Points on a hilly landscape, in no order, each with its height.
From any point a ball rolls to the lowest of the 6 points nearest to it. It stops when none of these is lower. Distance is the straight distance between rows; heights are no part of it.
Zofe: [ -5 -61  -5   6  17  45  18 -14]  height 3.26
led: [ 34  54   1   1  -9 -26  -5  16]  height 3.66
nuro: [-18 -67 -16 -16  45  77   1 -18]  height 2.28
lesa: [-61 -27 -34 -48   4  18 -43 -15]  height 3.58
babop: [-20 -51   4   8   7  25  14 -18]  height 0.88
nito: [-45  -1 -30 -40   0  -1 -21 -11]  height 4.70
Gipe: [-41 -76  -4 -31  46  70 -16  -5]  height 3.61
miv: [ 20 -54 -18  27  11  53  42 -33]  height 2.55
sot: [ -6  39  -4 -31  -1 -30  -7  33]  height 0.14
mub: [ 33 -44 -11  42   6  43  50 -33]  height 3.43
Gubus: [-85  12  -3 -86   4 -49 -53  45]  height 4.82
sifuv: [ 18 -56 -21  30  32  79  23 -49]  height 2.63
remo: [ 29  54  20   2 -20 -57 -34  59]  height 2.74
fivit: [-18   4  -6   5  -7  -4   2 -29]  height 2.67
Kugud: [-32  15 -26 -57   0 -17  -9  12]  height 6.23
sim: [  9   4  21  39 -11  -8  27 -26]  height 4.16
dogi: [ 24  49   0  -8 -10 -22  -4  19]  height 3.06
gepos: [-43   0 -32 -65   1  -8 -21  12]  height 6.52
lide: [-37  26  -6 -55  -2 -38 -20  44]  height 3.23
vapo: [ 61  54  18  23 -22 -42 -17  49]  height 4.41
Leru: [ 17  42  12 -16  -7 -39 -14  46]  height 2.57
segud: [ 41  54  21   8 -24 -50 -24  59]  height 1.13
lura: [ 21 -24  15  43  -6  12  50 -21]  height 4.54
tarag: [-77  28   1 -71   0 -57 -46  49]  height 4.01
mobip: [ 58 -22   0  60  -5  33  71 -38]  height 5.08
dup: [ -3 -22   8  32 -10   7  28 -24]  height 3.91
Pag: [  6  38 -11  -9  -8 -16   0  -4]  height 2.89
Gepa: [ -5 -62 -23  11  58 108  -3 -53]  height 2.95
lubi: [-12  50  22 -24 -20 -55 -42  57]  height 3.42
Fiva: [-66 -55 -10 -36  21  37 -42 -14]  height 3.44
Rizif: [ 65  65   7  33 -20 -29  -2  14]  height 5.07
Riduv: [ 19  57  25   3 -36 -70 -62  55]  height 4.74
keref: [-68  -4 -18 -85   9 -32 -30  38]  height 4.65
toku: [-16  22 -24 -26  -6 -14  -8  -4]  height 2.86
tadog: [-48 -55  -3 -15  12  27 -18 -15]  height 2.35
Seva: [ 39 -46 -20  54   7  61  49 -50]  height 3.70
fuduk: [ 57  17  43  71 -10  -6  46 -25]  height 5.42
refur: [-27 -59  -1  -5  16  38   4 -15]  height 1.25
zavi: [ -6 -70 -18  -1  33  70   9 -24]  height 0.51
Poze: [ -6  13   1  12 -11  -8   5 -27]  height 2.90
ris: [ 58  53  20  56 -12 -21   8 -16]  height 5.35
Kufi: [ 17 -54 -11  19  18  52  34 -24]  height 1.21
Luzi: [ 56  53  35  26 -43 -71 -47  55]  height 0.97
Kege: [-34 -35   1   3  -1  14   2 -27]  height 2.27
tibe: [-24  25 -17 -51   2 -24  -7  22]  height 4.53
Mepat: [ 39  48  19  43 -11 -18  13 -21]  height 5.18
pire: [ 48   2  32  64  -7  -2  53 -25]  height 5.21
kek: [  4  23   5  27 -13 -12  10 -28]  height 3.82
sevuv: [-47  43  16 -44  -9 -57 -40  54]  height 3.62
Vukul: [ 76   2  24  72  -7  12  77 -31]  height 6.03

Where does a ball stop that starts at each point below?
fuduk | babop
ris | sot
Vukul | zavi
kek | babop
Rizif | Luzi
Seva | zavi
mobip | zavi
nito | babop

Call two points neighbours if one is among the 6 nearest of the other. Go from one point of each pair to the other, from neighbour to neighbour, staying as low as possible. Name the highest point that can't be avoided.
zavi and sot | toku
sot and Luzi | Leru
babop and zavi | Kufi
